Each row is a point on a tangle of strands that fork, close into loops and nearly touch. The rows are in no order.
Two points are linked if the straight distance between their rows is under 110. Some points are linked to none.
Zak: [-33  -8  24  29 -56 -59   0   5   9 -13  16   2   2  35 -11  21  -8  10
  -6  -5 -32  27  14  20 -28   2]
Git: [ 10 -20   7   4 -31 -29 -11 -32  23 -15   9  -2 -14   4 -19 -47   5 -21
  18  30  44   7 -46  13  -6   5]
pedan: [ -6  -8 -48  12  44  -8 -19  15  -8  38  25  31  18 -30  11   6   0  12
 -32 -45 -30 -15  24 -27  23   9]
Fataf: [  8   8  36 -38 -23  85  24   0 -17 -13 -24 -38  26 -28  27 -11  -1  -8
  18  30 -10   9 -39 -10   2 -12]
danuz: [  9   3  16 -47  -6  50   4 -14 -19 -30 -16 -38   0   4  28 -44   4  -1
  16  51 -25   6 -42   7  21 -34]
bek: [  7   5  13 -30   8  -4  12 -36  13 -11 -16 -12 -21 -15  22 -45   2  55
  36  17 -48 -14 -21   5 -26 -28]
Rapo: [ 18 -32 -65  -8 -14  -9  10  -1 -32   9  17   9 -34 -14  21 -36  -3  46
  11 -29  47 -40  56 -34  24  21]
dedos: [  9  -5   8  11  36   9 -10  -7  -6  28  -1  -3  18   3  25  28 -13 -20
 -32  15 -42   3  14 -50  -7 -26]
mesor: [ 31 -61 -19  11  25  -9  26  -1 -34 -14   3   5  -4   0  31 -12 -21   1
 -19 -22   1 -33  67 -58 -14   6]
Rosok: [ 24 -53 -42  12  17 -18 -10 -52   8   1  10   8 -18 -59 -22  -9 -18   2
  22 -18  21 -16   1  -9  28  19]
Rebef: [ -5  42  11  18  29  37   9  51 -10  16  -5  26  26   4  -7  23  10 -60
   6  19  39  15 -40   9   4  -7]
Gid: [-23 -15   0 -25 -14  18 -23  14  -2   6 -13 -53  38 -23 -15  27 -10 -22
 -13 -37 -20  -2  21  37  34   2]
mebu: [-10 -25  40   3  -3   0  -7  27  -4  -6 -25 -23  -1  10  -6  29 -37 -20
 -31  16  25  43   6  23 -23 -26]
bol: [ 10  40 -14  -7  -1  36  -8 -16  15 -10  -5 -71  18  31   4  11  12 -16
 -41   1 -17 -17  39  20  23   6]
Zagap: [-17  29 -23  13  16 -10 -15  32  13  33   6  28  39 -18  21  18   6  -3
 -33 -46 -20  -4  18   5   4   4]
vaviz: [-12  17 -20  -9 -40 -33 -33  -2  -1  16  11  23 -15  40   3 -33  25  34
  17  24  59  12 -22  23  36  -2]
kub: [ 31  49 -11 -28  23  15   3 -36  -9  -1  -9 -51 -40  34  17 -24  10  61
   5  31 -49 -21  36 -20  19 -22]
Zib: [ 36  32 -18 -59   0  28  25 -20   0 -28 -12 -45 -11   0  38 -42  -3  52
  27  18 -69 -19   9 -15  10 -32]
Firu: [ 10 -19  -2   7  -2  -9 -13  27 -25   3  -6  -7   6   8  41  -1 -10 -22
 -47  10  30  15  20   3 -14 -21]
keko: [-16 -46  40 -15  29  38  10 -44   1   1 -27   0 -43 -29   2  31 -24  35
  12  15 -25  13   3  -5  15   0]
rodo: [ 48   5  -1 -54  45  55  42 -30   3 -40 -20 -46 -35  20  -4  -9   2  12
   3   7 -45 -32  32 -17  31  30]
solin: [ 36  -7   3 -53  -6   3  19 -18 -43 -19 -17 -12   1 -12  37 -27   9  48
  31  10 -54 -42  34 -44  14 -16]
luvev: [ -7  -3  24   1  29  30  -5  19 -21  24 -10  27  15 -15 -13   4  16 -39
  -8  18  20   6 -64  -4   2   4]
zofof: [ 29 -33  24 -43  -6  21   9   5 -38 -11 -20  -4  29   7  43 -14  16   4
  -1 -16 -38 -32  24 -40  -7 -12]
vinoz: [ -1  30  20 -13 -22  19   0 -24  40 -11  -5 -61  11  14   4  -8   1 -16
   0  20 -11  -4   3  24   3  -5]
sefil: [ 17  -6 -48  29  61 -19  -7 -17 -18  24  19  41 -10 -30   4   6  -6   4
   2  -5 -17 -29  26 -53  20   2]
defu: [ -7  39 -24  -7  -3 -15 -39 -13  -3  11  10 -16 -30  53 -19 -33  31  27
   0  20  22 -14  -3  26  57  -8]
rala: [-11   8  50   3 -59   1  49  31  11 -34  -8 -13  -9   7 -54  28 -19 -32
  12   2  22  24 -20  25 -56  17]
sof: [ 17 -27   6 -62   3   6  14  10 -26 -20 -14 -16  -6  11  33 -43  29   2
   6 -40   3 -55  22   1   0  10]
luvov: [ -1  21  23  17 -14 -10  21  32  26  -9  -9  19  18  -1 -19   5  -1 -36
   4  -4  17  14 -28  19 -63  12]
godul: [ 18 -17  16 -52   8  55  34 -27   0 -21 -23 -46 -24  -4  14  -9  -5  -3
  -5   7 -22 -17  17  -4  46  15]
Reb: [-13  19  51   3 -31  58  13   8 -16   1 -25 -29  42 -12  29  27 -12 -11
   3  38   6  38 -23   0 -12 -12]
Gati: [-19  38 -29  42 -14 -31  14  54  38   7  48  29  38  25 -39  33 -10 -40
   0 -29 -21  39   3  -4 -16  17]
mirop: [ 29  40 -32  -8  14   4  -8 -39   1  -4   4 -22 -29  27 -20 -54  31  11
  -6  38  12 -33  -9   3  44  -2]
bis: [-14  -8  -4  17 -65 -36  25   9  -3 -15  32  22 -10  14 -41  27   6 -36
 -11  -7  -4  20 -42 -17 -40  54]
sutok: [ 26  35 -23 -23  12   7 -16 -25  -6 -11  -1 -70 -13  51  11 -24  16  12
 -35  12 -22 -31  50  -9  11 -21]
gubi: [-26  45 -20  26  27  -9  -1  41  47  32  25  15  41   8  -4  26 -15 -49
 -11 -28 -21  10  15   2  -5   1]
pib: [-11  -9 -18  30 -19 -32 -40   8 -22  24  15  13  21   1  28  -4  -8   9
 -39  12  21  20  17  -3  10 -24]
furus: [ 36  -7  14  -4  23  17  55 -23  -3 -17 -19  11 -15 -54  36 -18 -22  18
   2  50 -16   2 -10 -38 -12  -1]
pipu: [ 29 -38 -24  18  49  -6  -2 -30  -8  14  -2  20  -6 -55 -21   7  -9 -21
  -5   0   5 -25 -16 -44  16  11]
kufem: [-12  64  18  13 -30  31   6  -8  34 -34   3 -42  27  33 -27 -18  32 -21
  26  37 -12  -2 -20  38   8   6]
kop: [-12 -36  -9  -4   3 -23 -22 -37  35   6   0 -20  -1 -31 -36  -8 -11  -3
  13 -29   4  -9 -14  11   8  15]
ditez: [-16   2  59  -6 -35  11  28  23  17 -20 -26 -29  -6   4 -37  30 -30 -15
   6  11  34  39  -9  47 -18 -11]
Gogut: [-27 -41  44  28  -6  -5  16 -25  10   0   2   2 -24   5 -44   7 -24 -13
  -5  24  11  30 -32 -23 -24  13]
lise: [-20  39  12  -8 -45 -10 -24  18   3  -6  -6  20   9  14   7 -10  32  14
  26   6  28  -5  -5  61  27  -8]
tere: [-10  -5 -42  12 -31 -34 -31 -14  -2  25  24  36  10   5   5 -18   3  32
  -9   5  53  25 -15  -6  30   6]
lodop: [-28 -32 -26  35  27 -23 -10   7  11  21  22  58 -12  10 -22  14  -7  34
   4 -29  16  53 -23  20  10  37]
nitir: [-27  13  22  37 -22  10   0  39   0  13   1  12  57 -17 -58  51 -14 -27
  10 -23   0  21 -13  26   7  -1]
napi: [-20  -8 -11  17  -4 -11  -8  35  10  16   1  45  22 -11 -33  24   1 -10
  -1 -24  25  47 -24  37  28  21]
tam: [-30 -41   1  52  33   3   3 -26  18  14  12  49 -47   0 -16  24 -16  35
  15 -21  -4  28  -5   7 -20  32]
bita: [ -1  16  37   2  17  41  -2  12 -16  20 -10 -12  35   2  26  34 -14 -27
 -23  26 -24  26 -12 -34 -24 -24]
mek: [ 22 -36  -1  -2  58  16  14   4 -34  -1   2   4 -13  24  35   4 -15 -28
 -32  15 -20 -11  26 -65 -12 -19]
Tarun: [ -1  43  -2  33  17  14 -16  62 -16  -7  -2  36  44  -5   9  37  25 -41
  14   3  32   1  -3  13  -8 -23]
luraz: [ -6  16   5   7  35 -48 -36  16   4  17  -2  16 -12  16  26  -3   3  20
 -18 -11  -1  -8  16  -2 -57 -32]
reti: [ -1 -49  -1 -20  11  16   6 -28 -22  -4  -6 -10 -34 -12  21   2 -11  16
 -13  -5   0 -16  23   3  35   5]
Kodu: [ 13 -19 -71   3  -5 -25 -23  -1 -30  30  26  35  -8 -23  18 -20   2  46
 -13 -15  48  -8  21 -41  27   4]
Sufu: [ 17  19  12  -4   0  -8  13  -8  33   1 -13   4  13 -37  18 -31   9 -14
   0  -2   1  -8 -31  -6 -51   7]
nodi: [  3 -32  15  -2  63  28  -1  -6 -19  22  -9  20 -14 -28 -20   4  -2 -34
 -11   8   5  -6 -43 -30  18   1]
fulu: [-17  28  31 -20 -21 -11 -12 -34  24  -3  -7 -35  -7  33   9 -20  12  28
  17  19 -36 -11   1  29  -1 -17]
falo: [-19  23  34  47 -39   9  28  49 -13 -24   5  30  34  -7 -58  73  27 -16
  54 -23  -4   5  -8  18 -10  -9]
falol: [-16   6  21   4 -51 -32  43 -18  43 -17   9   8 -37  10  -3 -22   6  11
  15  -4  -5   5 -25  10 -32  45]
Dedag: [  7  11 -37 -53   7 -12 -18   1   1   1   2 -14 -28   2  14 -39  29  18
   1 -33  26 -51  16  18  22  14]
sebad: [ -7  15 -20  43 -76 -24  35  37   6 -18  35  35  23  15 -30  46   5 -34
  -6 -15   5  40 -13  -6 -27  43]
todud: [-30 -39  16  38  57  18   7 -25  17  20  -3  19 -37 -10  -5  40 -39  21
  -9  -7 -30  29  13 -16 -18   6]
sosot: [-11  11  25   5 -58  -6   0  -8  19 -27   9 -12   8  13 -42 -19  15 -36
  34  27  26   0 -41  31  -3  17]
Mova: [  8  -9 -42 -28  -1 -50 -48  -7  16   5   8  -5 -29   7  -3 -24   5  30
  15 -33  53 -18   4  25 -18   4]
Solid: [  8 -16  -7  -8  32 -43 -43 -19  -6   3  -2  -4 -30  -6  15 -22   5  23
   9 -20  13 -32   1  -2 -49 -26]
nus: [-25 -39  15 -10  10 -15 -39   1   3  16  -9 -23  25 -22 -46  19 -15 -14
  -7 -33 -13   6 -14  30  15  -4]
Kig: [  9  45 -16  29  -7 -17 -17  64   1   2  11  67  23  21   9  28  21 -10
   0  -1  39  21  13  28 -11 -35]
fov: [-16  -4  10  36  13 -63 -24  22  20   0  13  23  -4  39 -16  21 -14  -2
  -9 -12 -19  25  13   9 -52 -24]
dotar: [ 33 -37 -56  22   4  -3  25 -11 -41 -10  13  27 -33 -33  29 -11 -30  31
   6 -20  20 -32  77 -32   7  19]
gaz: [-26  37  24 -15 -26  22  -1   5   2   4 -21   8  29 -25  34  -4  31   8
  15   3  -6  -6 -16  37  21   2]

A tip is a point with one link. Name the tips that can be reached along the links from each point below, in the order of the rows.
Firu -> danuz, mirop, Sufu, gaz
pedan -> Gid, bis, Kig
kub -> Zak, Git
keko -> rodo, falo

A piece is two or more points that can be reached from each other along the links. Count, over all rows, the pieces, the separate loops (a circle has one, a figure eight two, a Y none), the forks (points with three links) and the tips (points with one).
pieces -> 4
loops -> 1
forks -> 5
tips -> 11

A fork is a point with three links, a tip a point with one. Leave the first point through the second and follow the links. Name the first fork or tip that comes.
Zak; fov -> Zib
tere; Kodu -> danuz
danuz; Fataf -> tere
bis; sebad -> pipu
sof; Dedag -> Zak
falo; nitir -> rodo
rodo; godul -> falo
pib; Firu -> Sufu

Name the points in between on the shortest way along the links from the first point to the second, in order.
luvov; tere -> rala ditez mebu Firu pib
Fataf; dotar -> Reb bita dedos mek mesor
fulu; fov -> bek Zib solin zofof sof Dedag Mova Solid luraz
sefil; bis -> pedan Zagap gubi Gati sebad
